Points, in no order, along strands that fork and pass close to each other.
Two points are linked if the straight distance between their rows is under 31.3. Some points are linked to none.
j_698: [  3  -2   1  -4   3  -4  -2 -11   2 -12   0   0  -9  -5 -11   4  13  -5
   2   5  -8 -16   5  -5   6  -9   5   6]
j_545: [-23   8  -5  -9  12  34 -21  13   7 -10   6  -4  26  14  22 -10 -14  16
 -12   4  -1 -13 -17 -16 -10  34 -26 -10]
j_927: [  9   1   2 -12   0  -9  -5 -12  -3  -3 -14   0 -19  -5   6 -21  10   0
   0   4  12  10 -17   9 -14  -9 -11  -1]
j_432: [  0  -6 -10   6 -17 -22  18  11 -13  21 -22  -4 -20 -18 -13  -3 -11  10
   4  -6  17  26   7  18  14  -8  -2  11]
j_57: [ 14   4  25   5  10 -12  -4  -6   6 -32 -13  -6 -20  -5 -33  -8   7  11
  16   3  -6 -28  18 -11  12  20   7  32]
j_196: [ 12  -6   7   8 -15  -9 -16 -11  -4  22   5   5   2  11  21  -2  -5 -17
  -3   4   6  25 -26  16 -24 -31  14 -27]
j_104: [-32  -8  -6   8 -13  -3  17  28  -1  18 -25  -6   5 -13 -10   5 -31  14
  -8 -18  12   1  29 -11  22  16 -12  13]
j_391: [-19   2 -24  -8   4  15  10   2  -6  28  11   2  15   0  29   5 -14   0
 -30  -8   7  31  -1   6 -16   5  -3 -15]
j_642: [-28  12  -3  -6  15  32 -11  22   6  -9   2  -2  26   8  15  -7  -6  17
  -6  -3   4 -24 -17 -14  -6  37 -22   0]
j_874: [ 14  -6   9  13 -19  -5 -19  -9  -5  21  12   7   9  12  24   7  -4 -22
  -1   5   2  27 -23  17 -25 -34  17 -32]
j_512: [ 15  -8   4  12 -14 -13  -5  -2  -4  18   4  14  -3   4   2  12   6 -22
  -1   7   7  15 -18  12 -10 -35  27 -12]
j_452: [-27  -7 -20   7 -18  -3  16  18  -3  28 -25  -2  -2 -19  -4  13 -30   5
 -12 -17  14  22  25  -7  16   9  -9  13]
j_863: [ -6   0 -14  -3  -3  -5   6  -5 -10  17   1   2   3  -2  16  -4   3  -7
 -15   1   6  22 -17  11 -20 -11   4 -16]
j_399: [  6  14   7   4  18  23 -16   3  21 -26   2  -7  12   5  -4   5   7  -1
  13  -2 -15 -33  -3 -18   1  15 -18  -8]
j_922: [-27  -1   5   5  -7   2  12  27   0   6 -21  -8   3 -11  -7  -9 -18  23
  -1 -21  11 -18  19  -7  24  23 -21  16]
j_810: [ -1  -6 -14  -8  -2   3   6  -4 -12  36  -3  -1   1  -3  37 -11 -20   8
 -16  -9  18  45 -16  17 -23   3  -9 -19]
j_105: [ -4  -6   7   3   3 -13   3  -5   3  -8   7   2   2   2 -28  14  11  -5
   4   8 -13 -17  19  -9  14 -11  28  11]
j_88: [ -8   3 -19   3  -2   4  15  -2 -12  34   6   5  12  -6  25   6  -9  -7
 -21  -6  13  37 -13  15 -18  -6   5 -15]
j_501: [ 10  -9   1   1  -6  -2   0 -11   3  -8  10   7  -4   6 -10  16  17 -16
   3   4  -7  -5   1  -1   4 -25  18  -5]
j_161: [ 41   1  23   6   7  17  -5 -13  17 -46  19  -3 -21  10  -6   3  21  -8
  23   2  -7  -4   0 -11  14  -9   8   7]
j_935: [ -8  -3   4  11  11   3   5   3  17 -10  22   2  35   8 -24  33   7  -7
  11   0 -24 -33  11 -19  16  -3  20  -9]
j_166: [  0   4   5   8  16  13   1   9  17 -19   7  -3  31   7 -19  22  12   3
  17  -2 -14 -44   3 -22   6  19  -4  -1]
j_362: [  6  -3  -7  16 -14  -9   1  -5 -10  23   6  13   8   1   9  12   2 -22
  -9   6   9  21 -21  13 -14 -29  24 -15]
j_107: [-15  -7 -12  -4 -23 -12  11  13  -6  14 -36 -10 -26 -19  -3  -7 -16  20
  -3 -17  22  17  17   1  17   8 -21  18]
j_627: [ 18  12   3 -15   6  32 -28 -12  -1 -29  10  -8  -3  17  26 -11  -2   5
  14   4 -26   8  -8  -3 -23  10 -30 -19]
j_811: [  6   3  11  11  16  12   2   5  20 -24   8  -4  25   9 -25  21  13   4
  22  -4 -19 -43   7 -21  12  15   1   3]
j_390: [ 13  -9  -2  18 -14 -12   1   1  -8  22   5  19   5   1  -7  21   7 -27
  -3  10   5  15 -11  11  -3 -32  36  -4]
j_537: [-23   4 -11  13   5   0  14   9   4  10  22  10  38  -3 -16  32  -4 -20
  -9   9 -23 -16   8 -11  12  -6  29 -14]
j_434: [-18   5  16   4  -5   3  12  29  -3  -6 -24  -4   3  -4 -21 -15 -14  30
  14 -21   8 -35  20  -3  22  31 -19  27]
j_453: [-14   9   0  -6  -1   5   4  15  -1   1 -18  -8 -10 -16   5 -21  -5  16
  -3 -12   9  -9  11  -2  17  16 -22  17]
j_194: [-23  -1 -19  12 -12   1  26  18  -4  29  -5   0  14 -17  -9  15 -22  -2
 -12 -10   2  17  24   2  20   5   2   9]
j_305: [ 20   6  11  -9   7   4 -14 -12   2 -30 -23  -2 -32 -11  -5 -17  13   3
   7   6   0  -7  -8  -1 -11   7 -20  13]
j_781: [ 21  12  15  -7  11  15 -23  -7   8 -40 -22  -6 -34 -10  -1 -19   9   5
   7  -1  -8 -10  -7  -7 -15  18 -23   8]
j_734: [-24   1  13   7 -10   0  11  29  -2   0 -27  -7  -2  -6 -15 -14 -20  29
   9 -22  12 -27  19  -9  26  28 -26  25]
j_324: [-23   4 -17  -9   2  22 -12  -2   8   5  29  -2  34  22  27  12 -16  -5
 -25   9 -17   3  -6  -7 -14  10 -11 -32]
j_325: [  1  -3 -13 -17  -5  17 -20 -13  -9  -2  13  -5   8  21  39  -6 -11   5
 -11  10 -18  12 -15   0 -25  13 -26 -25]
j_662: [  9  -4  -1  -3  -2 -20   4  -3  -7   7  -5   6 -17  -7  -7  -5  10  -5
   0   6  10   8 -10   9  -2 -19  11   4]
j_236: [-20   9  -9  -6  11  32 -21   7  13 -10  13  -5  31  18  22   2 -11   9
 -11   7 -12 -15 -14 -14 -10  26 -22 -18]
j_158: [  0  -7 -14   7 -24 -24  15  12 -10  24 -34  -7 -26 -19 -15  -2 -17  11
   3  -9  24  33   7  16  15  -3  -7  13]
j_756: [ -3  11  -3  -5  11  21 -17  -8  11 -17  12  -6  15  14  12   7   2  -7
   0   5 -16 -14  -2  -9  -4   0 -17 -19]
j_162: [ 17  -6  15   9   8   9  -1 -11  18 -26  22   0   4  12 -19  22  18  -7
  19  -1 -17 -20  15 -17  24 -12  22   4]
j_783: [ 22  -6   9   8   0 -37  -6  -1  -4  25 -11   6 -38 -10  -5 -21  -3  -6
   7   3  26  21 -16  21   4 -25  17   4]
j_738: [-16   8  -7  -9   0   2  10  11  -3   5 -11  -8  -4 -14   8 -16  -4  10
  -9  -9   9  -4  10   1  12   9 -15  11]
j_464: [-19  -4 -19   1 -19  -7  17  14  -5  24 -27  -7 -12 -19   0   6 -19   9
 -11 -18  16  26  18   2  13   2 -13  12]
j_660: [-26   3 -17   4  -4   6  19  17  -1  27  -6  -3   7 -16   3   8 -16   3
 -17 -14   4  15  17   2  15   7  -4   4]
j_984: [-10   4 -17   4  -1  -6  19   5 -11  17   7   4   9 -11  -5  10  -1 -13
 -14   1  -5   7   6   3   5 -11  19   1]
j_31: [-19   3 -11  -8  -7   2  13  11  -2  14 -16  -8 -10 -18   8  -9  -8  11
  -9 -16  12  13  13   2  13   5 -17  10]
j_56: [ -8   6  18   3  -1  -7   9  22  -3  -8 -22  -7  -3  -7 -21 -18 -10  27
  11 -14   6 -33  26   1  22  25 -13  30]
j_67: [-29  -6  -1   9 -14  -6  14  25   0  12 -27  -8   1 -11 -13  -4 -26  21
  -3 -17  11  -8  29 -10  25  17 -15  17]
j_519: [ -3  14  13  -4   3   2   0  17  -1 -14 -23  -5 -17 -17  -8 -27  -4  20
   8 -13   6 -26  12  -4  14  28 -21  29]
j_169: [ 25 -10  16   3   0 -35 -10  -3  -1  11 -10   8 -38  -6 -11 -18   6  -8
  10   9  23  11 -13  16   1 -22  12   8]
j_94: [ -3  -5 -15 -22  -1  14 -13 -10 -14   5   1  -1   0  12  42 -23  -9  12
 -15   4  -1  22 -16   1 -26  18 -25 -15]
j_167: [-14   8  10   0   9   4  12  28  -1  -8 -10  -4  16  -4 -18  -9  -2  20
  13 -11   2 -41  11  -6  13  32 -10  22]
j_60: [  2   0  12   8  10  -6   0  -5  12 -17   5  -5  10   3 -28  11  10   1
  15   4 -14 -34  16 -20  16   4  13  12]
j_40: [  4  -7 -10  -8  -3  -6  -1  -6 -10  31  -6  -3  -5  -2  33 -23 -14  10
 -10  -9  19  41 -21  18 -22   0 -10 -18]
j_63: [-13   4  -6   2   2 -11  17   8  -6   7   2  -3   9 -13 -17   4  -2   0
  -4   1  -8 -10  19   1  16  -3  16  10]
j_200: [ 24 -16  18   0  -1 -28 -10 -10   4  -2 -10  10 -37  -1 -11 -12  13  -8
  12  10  17   4 -15  10   2 -18   9   7]
j_347: [ -7  -1 -11  -3 -11   7  -7 -14  -7   5  22   0  16  17  24  12  -1 -14
 -11   3 -11  17 -13   7 -25 -15  -1 -31]
j_767: [-14   7   8   0   9   6  15  29   2 -12  -4  -3  25   3 -22   1   6  17
  16  -8  -1 -49  11 -11   7  37  -7  21]
j_313: [-21   4 -14   9   3   0  13   6   2  11  18   5  29  -5 -11  23  -3 -19
 -12   4 -17 -11   8  -8   9  -7  24 -11]
j_852: [ -3  -2  -4   4   1   4   1  -5   7  -5  19   4  14   5 -12  26   9 -18
   0   2 -19 -15   9 -11  10 -19  21 -11]
j_514: [ 20  -2  26  13   8  -8  -8 -12  13 -38  -8  -6 -22   1 -34   1  13   6
  18   4 -11 -21  16 -16  15  16   9  29]
j_278: [  4  -7  -3  -2 -13  -4 -10 -16  -9  15  10   1   7  14  30  -3  -5  -8
  -5   4  -4  26 -24  11 -32 -14  -3 -33]
j_242: [  5  -3  -4  -7  -2 -12  -1 -10  -9  15  -9  -1  -8  -1  17 -23   0   0
  -5   1  14  23 -22  16 -20 -11  -5 -13]
j_326: [  8  -1  16  12  14   3  -2  -4  20 -23   8  -5  18   9 -29  16  10   2
  21  -2 -19 -38  11 -22  17   9   8   7]
j_448: [ -6   7  -1   7  15  22  -4  16  17 -21   8  -2  37   9 -12  23  11   6
  14  -4 -13 -45  -4 -21  -1  24 -14  -6]
j_38: [  4  -7  -3   5  -6 -22  12   3 -14  11   0  10  -8  -7 -21   8   9  -7
   1  10   4   8   3   9   6 -20  27  10]
j_310: [ -3  -3 -16 -11  -4   4  -6 -14  -9   6   5  -2   7  13  29  -8  -1  -1
 -15   4  -1  19 -16   7 -27  -2 -10 -23]
j_995: [ 12 -10   0  18 -17 -15   3   2  -8  18   8  24   6   5 -17  26  11 -23
   1  11   1  11  -1  10   2 -30  45   3]
j_442: [ 17  -4  23  13   8  -3  -6 -14  12 -33   1  -4 -14   4 -31   8  17   1
  18   4 -13 -22  16 -17  18   4  14  22]
j_716: [-30   4 -12  -9  11  27 -11  10  10   3  16  -2  33  13  23   3 -14   8
 -21   6  -4  -9 -10 -12  -7  26 -14 -15]
j_684: [-12   3 -27  15 -13   2  29   5 -12  39  -4   6  11 -17   2  21 -18  -9
 -12 -10  11  33  11  11   8  -4   4   6]
j_870: [ 10 -11  20  -1   5 -30   5  -5  -8 -16  -8   2 -29  -3 -34  -5  12  10
  13  13   9  -2  20   8  12  -5  19  29]
j_281: [  4  -3  -3  12 -18   1  -8  -9 -10  20  18   9  19  14  23  14  -2 -22
  -9   4  -3  27 -21  15 -28 -27  16 -33]
j_815: [  8  -5   0  -8 -13   4 -14 -18 -11   6  18   0   8  22  33   2  -2  -7
   3   6 -10  20 -21  11 -29 -13 -10 -33]
j_897: [ 18  -5   6 -11  -9  -5 -20 -21  -7   5  -7   0 -11  12  26 -27  -3   1
   7   8   1  19 -28  13 -30  -7 -20 -22]
j_723: [-23   9  -5  -1  14  16   0  19  10  -7   5  -4  31   3   1   5   2   4
  -2   0  -3 -34  -6 -16   2  26 -11  -4]
j_808: [ 18   3   4  -9   0 -20 -10 -12  -2  16 -20  -5 -30 -10  18 -42  -7  10
   2  -2  28  27 -26  22 -13  -8 -16  -4]
j_58: [ -6  -3 -19  -3  -2   7  11  -4 -12  38   2   3  10  -5  31   0 -16   2
 -20 -10  15  44 -13  16 -23   1  -2 -17]
j_42: [ 25 -19  22   6  -7  -8  -6 -13  12 -25   7   6 -22  12 -23  14  28  -8
  15   9  -2  -2   8  -2  17 -15  27  13]
j_945: [-19   7 -26   1   4  16  13  -2  -8  33  17   7  23  -1  27  14 -16 -10
 -30  -4   5  32   0   5 -16   4   3 -16]
j_157: [  0  -9   0  16  -8 -17   8   3 -12   8   9  20   8   6 -33  25  12 -16
   1  16  -3  10  20   6  10 -24  51  17]
j_576: [-17   8 -13  -5   8  24 -15  -3  13  -5  25  -2  35  20  24  13  -8  -3
 -11   7 -18  -7  -6  -8  -9  10 -15 -30]
j_264: [  0  -8 -13 -19  -1   7  -3  -7 -14  15  -5  -2  -4   6  42 -27 -11  15
 -14  -2  10  31 -19   8 -25  13 -22 -14]
j_768: [-10   0  -5   3  -5 -14  19  12 -11   8 -11  -7  -6 -16 -18  -4  -6  11
  -1  -3   1   1  24   9  20  -4   6  17]
j_975: [ 14 -14   3   6  -6 -25   3   3 -10  14  -1  16 -15  -2 -20   5  10 -11
   7  11   9  12  -4  12   4 -24  32   9]
j_985: [  7  18  18  -4  16   6 -12  16   4 -26 -23  -4 -22 -13 -14 -22   1  11
  12 -11  -2 -35   3 -12  -2  35 -17  25]
j_683: [ 26 -12  19   6  -4   3  -3 -13  15 -29  17   2 -14  15 -20  16  25  -9
  18   3  -8  -7  10  -7  23 -16  26  10]
j_570: [ 17 -11  12   5   0   4  -3 -12  13 -23  18   3  -3  12 -16  23  19 -11
  12   1 -14 -11  11 -10  17 -20  24   3]
j_921: [-12   4 -12  -2   0   7  -2  -8   2  -2  16  -1  16   7   9  13   5 -17
 -13   1 -13  -3  -1  -4  -6 -13   1 -20]
j_856: [ -3  -9 -15 -10  -8   3  -5 -11 -14  19  13  -3   9  13  39  -6 -11   1
 -17   4  -2  30 -20   8 -33   4 -10 -28]
j_277: [-23   5  -3   1  13  11  10  25   7  -7   3  -2  35   1 -10  11   6   9
   5  -3  -4 -43  -1 -15   5  28  -6   4]
j_71: [ -1  -7  -4   4  -6  -1   2  -7   0  -1  14   8   4   3 -11  24  13 -20
  -2   4 -15  -5   4  -3   2 -26  23  -8]
j_912: [ -7  -6 -10  -5 -23 -21  11  12  -6   8 -39 -10 -33 -21  -8 -13 -14  24
   1 -13  25  18  13   8  16   5 -22  17]
j_182: [-15   9  -7  -5  12   9  -6   5   7  -6   1  -6  15  -2   7  -4   3  -2
  -8   1  -5 -22   0 -12   3  12 -10  -5]
j_591: [ 42   0  18   1   6  21  -3 -15  16 -40  23  -1 -16  17   4   4  21 -12
  22   5  -5  -1  -5  -6   6 -18  10   5]
j_726: [-13   3 -15   6   0  -7  21  10 -10  16   4   2  11 -14 -11   8  -4  -5
 -12  -1  -6   1  15   3  14  -7  16   8]
j_170: [  8   9  21   1  13 -12   1   1   1 -23 -17  -6 -16  -9 -29 -15   2  14
  13  -1  -3 -30  22  -6  12  24  -1  35]
j_471: [ -1  -3  -6   4 -16   7  -8 -12  -9  12  24   6  18  18  23  18   0 -20
  -9   2  -7  23 -17  11 -26 -24   8 -36]
j_220: [  8  15  12   1  16  12 -16   1  14 -29 -14  -8 -10  -7  -9 -10   5   3
  10  -3 -10 -30   2 -17  -2  23 -15   9]
j_21: [ 35   0  19  -5   2  18  -6 -15  12 -31  23   0 -10  18   9   5  19 -14
  21   3  -4   2  -7  -2   0 -23   7  -4]
j_535: [-17   5 -24  15 -10   0  30  11 -10  32  -1   6  15 -19  -6  19 -18  -9
 -13  -7   1  21  21   6  18  -1   8   8]
j_382: [ 18   1   6  -3   1 -26 -10 -12  -3  19 -17  -2 -31  -9  13 -35  -5   1
   2   1  24  23 -24  22 -11 -16  -5  -4]
j_184: [ 22  -5  13  -8  -6  -7 -21 -22   0  -2  -7   3 -15  11  16 -21   3  -6
   9   6   5  15 -25  14 -22 -18 -13 -16]
j_964: [-16   4 -20   2  -1  -1  10   3  -5  13  12   4  15  -7   6  11   2 -17
 -18   3  -7   5   0  -1  -4 -10  14 -10]
j_444: [ 23  -3  15   0   4   4  -9 -18   9 -31  -4  -1 -24  -2 -13   1  18  -4
  12   7  -6 -12  -1  -7   5  -4  -4  11]
j_341: [-14   5   6   0   8  -2  13  23   1   1  -7  -7  16  -8 -15  -8  -5  16
   7  -7  -2 -33  18  -3  19  21  -3  18]
j_340: [ -3  -4 -16 -22  -5  22 -21  -8 -12   3  10  -2   4  18  43 -17 -15  10
 -16  10 -11  14 -15  -5 -28  23 -28 -15]
j_115: [  8 -13  21   3   2 -25   3  -8  -2 -18  -2   2 -22   4 -35   6  19   3
  12  13   2  -4  21   1  14  -7  27  24]
j_266: [  1  12   1   0  16  22 -15  -2  16 -21   7  -5  16   7   3   8   5  -5
   8   2 -16 -26   0 -17   0   6 -15 -12]
j_895: [ 25 -14  19  -2   1 -22  -7 -14   2 -14 -12   8 -37  -4 -18 -11  16  -4
  12  13  12   2 -10   6   5 -11   3  17]
j_187: [ 17 -18  21   3  -3 -21  -3 -11   3 -16   0   7 -24   7 -29   6  23  -3
  15  14   4  -2   9   0  12 -12  27  20]
j_286: [ -6  -7   5   7   1 -16   6  -2  -5  -4   9   5   6   2 -32  17   9  -5
   4  10 -13  -9  22  -7  14 -14  38  13]
j_479: [-17   0 -21 -11  -3  19 -12  -8   0   8  30  -4  27  23  32  12 -14  -5
 -25   9 -18  12  -7  -1 -21   7 -11 -32]
j_216: [  5  -7 -10 -16  -2  -2  -2  -9 -12  22  -8  -4  -5   4  37 -28 -12  13
 -10  -4  16  33 -22  15 -25   5 -16 -16]
j_893: [ -7   0  -4  -1   4 -12  11   1  -3   2   2  -2   3 -10 -16   4   5  -2
  -3   4  -8 -13  12  -4  10  -6  14  10]
j_291: [-32   1 -17 -16  11  27  -3   7   7  21  23   2  28  10  32   1 -23   6
 -33   0   1  10  -4  -6 -10  22 -11 -17]
j_154: [ 18  -3   8 -10  -2  -5 -14 -18   2 -10 -11   3 -20   4   7 -18  10  -5
   5   7   8   9 -21   8 -19 -12 -15  -7]
j_164: [-19   3  -2   4   0  -8  21  20  -4  10  -2  -6  16 -12 -20   1 -10  10
  -3  -5  -5 -14  27   4  23   6  10  13]
j_629: [ 19  -5  25  -3   7 -28   1  -8  -7 -26 -18   2 -38 -12 -29 -14  12  14
  13  10  10  -7  15   6  11   7   2  37]
j_634: [-34   2 -13 -12  12  31  -4  12  11  13  20   0  35  10  27   2 -20  10
 -27   2   1  -1 -10  -9  -7  25 -15 -13]
j_527: [ 25   0  17  -4   4   1 -12 -17   8 -29 -14   0 -32  -4 -10  -8  17  -4
  12   6  -1  -6 -10  -2  -4  -3 -11  11]
j_775: [ 12  -1   1  -5  -6 -29   8   3  -6  13 -20  -2 -34 -18  -8 -22   1  11
   8  -1  25  18  -6  22  10 -10  -9  11]
j_541: [ -1  -1  -5  -2  -1 -16  14   2  -8   5   0   2  -9 -11 -16   3   8  -1
  -1   5   0  -1   9   2   6 -14  16  11]
j_844: [ 17  -1   6   5   0 -30 -10  -6  -4  24 -13   2 -34 -12   7 -27  -4  -4
   3   4  26  23 -22  22  -5 -24   8  -2]
j_457: [ -2  -9 -15 -12  -4   5   2  -6 -14  28   5  -1   7   7  42 -10 -16   8
 -21  -1   8  38 -17  10 -32   7 -10 -23]
j_565: [ 14  15  16  -6  12  12 -20   0   8 -36 -23  -5 -29 -14  -4 -23   7   5
   6  -5  -6 -20  -3 -10 -13  23 -18  13]
j_134: [-12  11   7  -7  -2   4   1  16  -2  -6 -25  -7 -19 -18   2 -25  -6  21
   2 -14  10 -16  12  -1  17  21 -28  24]
j_95: [  7  -3  -5 -11 -14  12 -17 -18 -10   2  27  -4  12  24  35   5  -3  -5
   2   7 -17  17 -17   9 -25 -10 -14 -35]
j_790: [ 16 -12   8   0  -6  -6  -5 -14   3 -11   4   7 -14   7  -8   9  20 -13
   8   7   1  -2  -7   1   0 -26  12  -4]
j_148: [ 10  -7   4   0 -12 -11 -17 -16  -8  18   3   1  -2  12  29 -12  -7  -7
  -1   5   2  25 -27  14 -30 -21   0 -30]
j_954: [ 43  -1  24  -4  -2  15  -7 -15  15 -26  25   3 -11  22  15   1  19 -17
  26   7   3   9 -13   7  -5 -26  12  -5]
j_943: [-15   5  -1   2  12  11  11  26   6 -14   3   0  34   6 -20  14  10  14
  14  -6  -5 -51   4 -18   3  33  -5  13]
j_259: [ 12  18  16  -2  16  11 -17   9  10 -33 -21  -5 -23 -13 -12 -21   5   8
   9  -9  -7 -31  -1 -15  -6  32 -16  17]
j_22: [ 12  13  11   3  16  20 -15  -3  16 -32  -4  -6  -2   1  -9   1   8  -1
  12  -4 -15 -29  -1 -17   2  13 -14   0]
j_138: [ 11   3  -2 -14  -3 -10  -2  -4  -4  10 -25  -3 -28 -13  16 -38  -2  15
   0  -7  26  26 -18  21  -7   0 -25   1]
j_150: [-10   6 -24  10  -4   7  22  -4 -13  41   5   9  17  -8  22  17 -15 -12
 -21  -8  15  42  -6  14 -13  -5   6  -9]
j_420: [  3  -1 -11   9 -12 -22  21  10 -16  24 -10   1 -13 -17 -16   4  -6   4
   2  -3  13  24   6  19  14 -15  10  11]
j_592: [  7   1  -6 -16   0   1  -8 -11  -7   0 -14  -1 -11   0  25 -32   1  10
  -6   1  11  18 -18  10 -21   5 -22  -7]
j_283: [ 19  11  12   7  18  27  -3  -7  19 -30  35  -3  16  16   3  16  11 -13
  19   0 -17 -20   6 -19  12 -15   7 -10]
j_550: [-20  11  -4  -3  15  27 -12  17  12 -12   4  -3  28   9   9   1   0   8
  -5   1  -3 -29 -12 -15  -5  31 -19  -5]
j_990: [-12   5 -26  12  -8   6  26   2 -12  40   2   7  14 -14  11  20 -14 -10
 -16 -10  12  38   4  13   0  -5   5   0]
j_176: [-13  -1 -18  -6  -6  11  -7 -10  -6   8  21  -3  20  16  28   7  -6  -8
 -21   6 -11  18  -8   2 -24  -1  -5 -30]
j_933: [ -5  -2   7   5   9 -11   3  -2   6  -7   5  -2  10   0 -28  12   7  -1
   6   5 -15 -27  17 -12  15  -3  22  11]
j_873: [ 12  -7  20  13   6   2  -2  -9  18 -25  16  -2   4  13 -29  20  17  -2
  20   1 -17 -23  20 -18  25  -6  25  10]
j_972: [-22   9 -25   5   4  13  18   4  -7  31  18   7  24  -5  18  17 -13 -14
 -29  -3   1  24   2   4  -8   1   9 -12]
j_892: [-14   7   3   0   5  -7  13  16  -1   2  -7  -8   6 -12 -15  -8  -4  13
   1  -6  -3 -21  21   0  20   9   0  17]
j_388: [ -4   0 -12 -10  -3   1  -2 -11  -7   6   2  -2   3   4  21  -9   4  -3
 -13   3   2  16 -14   7 -21  -7  -6 -17]
j_211: [ 12  -4   3  -4   0 -22   0  -8  -4   5 -10   1 -23  -7  -2 -17   9  -2
   1   4  15  11 -19  12  -5 -17   0   1]
j_615: [-16  -2 -14  -3 -14  -4  15  13  -3  18 -23  -9 -15 -18   3  -3 -12  12
  -7 -17  16  20  15   4  13   5 -16  10]
j_380: [  3  15  17  -5  12   2  -4  17   1 -20 -24  -6 -17 -14 -13 -25  -1  17
   9 -10   1 -34   7  -8   8  32 -16  28]
j_773: [  5  -1  -8   2  -6 -15   9   0 -11  18  -1   6  -5  -8  -3   0   6  -9
  -5   3  10  14 -13  11  -6 -21  16  -2]
j_32: [ 19  -7  13  -2 -14   0 -17 -15   0   5  15   4  -1  19  22   2   3 -17
   9   1  -1  18 -22  15 -21 -33   4 -29]
j_654: [-19   7 -18   5   1   2  11   4  -2  12  16   4  23  -7   0  18  -2 -19
 -19   4 -13  -4   3  -6   4  -6  16 -11]
j_700: [ 11   9  15  -4  12  -2  -7  -2   3 -25 -17  -6 -22 -13 -14 -14  10   6
   7   2  -4 -27   6  -9   4  16  -9  23]
j_845: [  4   1  -8 -17  -2  -2   0  -4  -6   9 -19  -3 -17  -8  24 -33  -1  14
  -6  -8  21  25 -16  15 -12   3 -21  -2]
j_741: [ -1  -1 -11  13 -13  -2   1  -6 -11  21  13  13  16   4  14  16   0 -23
 -14   5   2  23 -18  11 -22 -27  18 -23]
j_986: [  6  -8  -3  12 -10 -14   6   1 -10  10   8  20   4   4 -23  27  13 -19
   0  11  -6   6   9   4   7 -25  43   7]
j_681: [  5  -1  -9 -16  -9  16 -18 -15 -11  -2  24  -4  11  24  38   0  -8   1
  -1   9 -21  15 -14   2 -26   4 -25 -31]
j_436: [ 14  -7  23  -1   6 -33   6  -4  -9 -17 -14   1 -36  -8 -32 -13  12  14
  15  11  14  -2  19  13  14   2   8  33]
j_68: [ -5  -6   4  11  -2 -18   9   1  -9   1   6  12   4   1 -36  19   8  -9
   2  12  -8   1  24   3  11 -21  45  17]
j_962: [ 11  -7  -2 -14  -8  -3 -17 -16 -10   8  -4  -1  -3  14  33 -24  -5   4
  -2   7   0  24 -27  11 -30   0 -19 -22]
j_717: [ -2  -2   3   6  10   6  -1  -5  14 -11  17   0  19   6 -14  24   9 -12
   8   0 -21 -27  11 -17  17 -10  15  -7]
j_3: [-16   1  -3  10   5   3   6   5  11   0  24   7  36   4 -20  34   3 -16
   2   3 -24 -24  11 -14  15  -9  28 -14]
j_461: [-32  -6 -17  12 -17  -2  20  25  -2  27 -26  -1   9 -16 -14  14 -36   8
 -11 -15  12  12  33 -10  18  14  -5  12]
j_612: [ 27 -11  24  -2   4 -21  -6 -15   3 -26 -15   7 -43  -6 -22 -13  16   1
  15  12  11  -4  -5   3   5   2  -1  26]
j_648: [ 24  -7  25  -3   7 -22  -3 -12  -2 -30 -19   4 -43 -10 -26 -15  14   8
  14  13  10  -6   4   5   8  10  -2  32]
j_631: [ 32  -3  22   6   5   9  -9 -16  14 -42   6  -1 -24   4 -17   5  20  -5
  21   3 -11 -11   3 -10  14  -5   5  13]
j_77: [  1  12  16   1  14   2  -1  16   6 -20 -15  -4   3  -4 -24  -9   2  13
  16  -6  -3 -44   9 -16   5  35 -10  23]
j_957: [ -7  13  -8  -6  11  25 -20  -7  12 -17  20  -7  25  19  19   9  -4  -3
  -1   5 -19 -10  -2  -8  -8   2 -19 -27]
j_273: [  0   9  19   0   9 -10   4  11  -1 -14 -17  -8  -8  -7 -24 -18  -2  20
  12  -6   0 -35  22  -1  16  25  -3  33]
j_761: [-30   7 -16  -6   6  12  11  16   5  19   6  -3  18  -9  15   1 -11   0
 -21  -9   3   6   7  -2   6  11  -8  -2]
j_748: [-26   0 -21 -14   7  22   2   4  -1  25  17   1  19   4  34  -1 -17   5
 -33  -5   4  24   1   0 -14  15 -10 -14]
j_910: [ -2 -10 -13  -1 -27 -26  11  10  -5  19 -44 -10 -34 -21 -10  -8 -18  17
   4 -11  32  30   6  12  12   2 -17  14]
j_814: [ 23   2  14   6  11  19   0  -8  20 -28  30  -2   9  13  -5  20  16 -14
  19  -1 -16 -18   9 -16  21 -17  18  -2]
j_327: [  3   8   2   3  15  21 -10  -3  18 -22  19  -3  21  10   0  16   6  -9
  12   0 -17 -25   3 -14   6  -4  -8 -16]
j_672: [ 11  10   9   3  15  24  -8  -9  17 -24  26  -2  14  15   4  15   9 -11
  15  -1 -17 -19   4 -15   9 -12  -2 -13]
j_607: [ -1   2 -11   1  -5 -10  10  -1 -10  20  -1   4  -2  -8   6  -2   3  -9
  -9   1  10  20 -16  11 -11 -17   9  -8]

Follow the links from the first point to the second, and from the first to the third. Name the last point that the two ways share.
j_984; j_541; j_642 | j_63
j_310; j_990; j_815 | j_810
j_452; j_985; j_912 | j_615
j_734; j_134; j_910 | j_615
j_196; j_176; j_68 | j_281
j_471; j_259; j_283 | j_266

A fork is a point with three links, a tip a point with one. Leave the first point through the second and follow the links. Name the first fork or tip that comes.
j_196; j_148 | j_810
j_158; j_910 | j_615
j_40; j_216 | j_281
j_550; j_642 | j_972
j_591; j_161 | j_259
j_461; j_104 | j_442

A fork is a point with three links. Follow the links from the first point to the second and name the forks in between, in order.
j_22; j_42 | j_266, j_162
j_161; j_519 | j_259
j_157; j_347 | j_281
j_535; j_773 | j_810
j_104; j_910 | j_615
j_115; j_266 | j_162
j_672; j_176 | j_266
j_781; j_873 | j_259, j_266, j_162

Name the points in between on the shortest way along the links from the first point to the second, in order.
j_154; j_216 | j_927, j_211, j_662, j_773, j_607, j_863, j_388, j_310, j_856, j_457, j_810, j_40
j_169; j_845 | j_783, j_844, j_382, j_808, j_138
j_537; j_726 | j_313, j_654, j_964, j_984
j_95; j_479 | j_815, j_278, j_148, j_196, j_874, j_281, j_471, j_347, j_176
j_380; j_283 | j_985, j_259, j_220, j_22, j_399, j_266, j_327, j_672
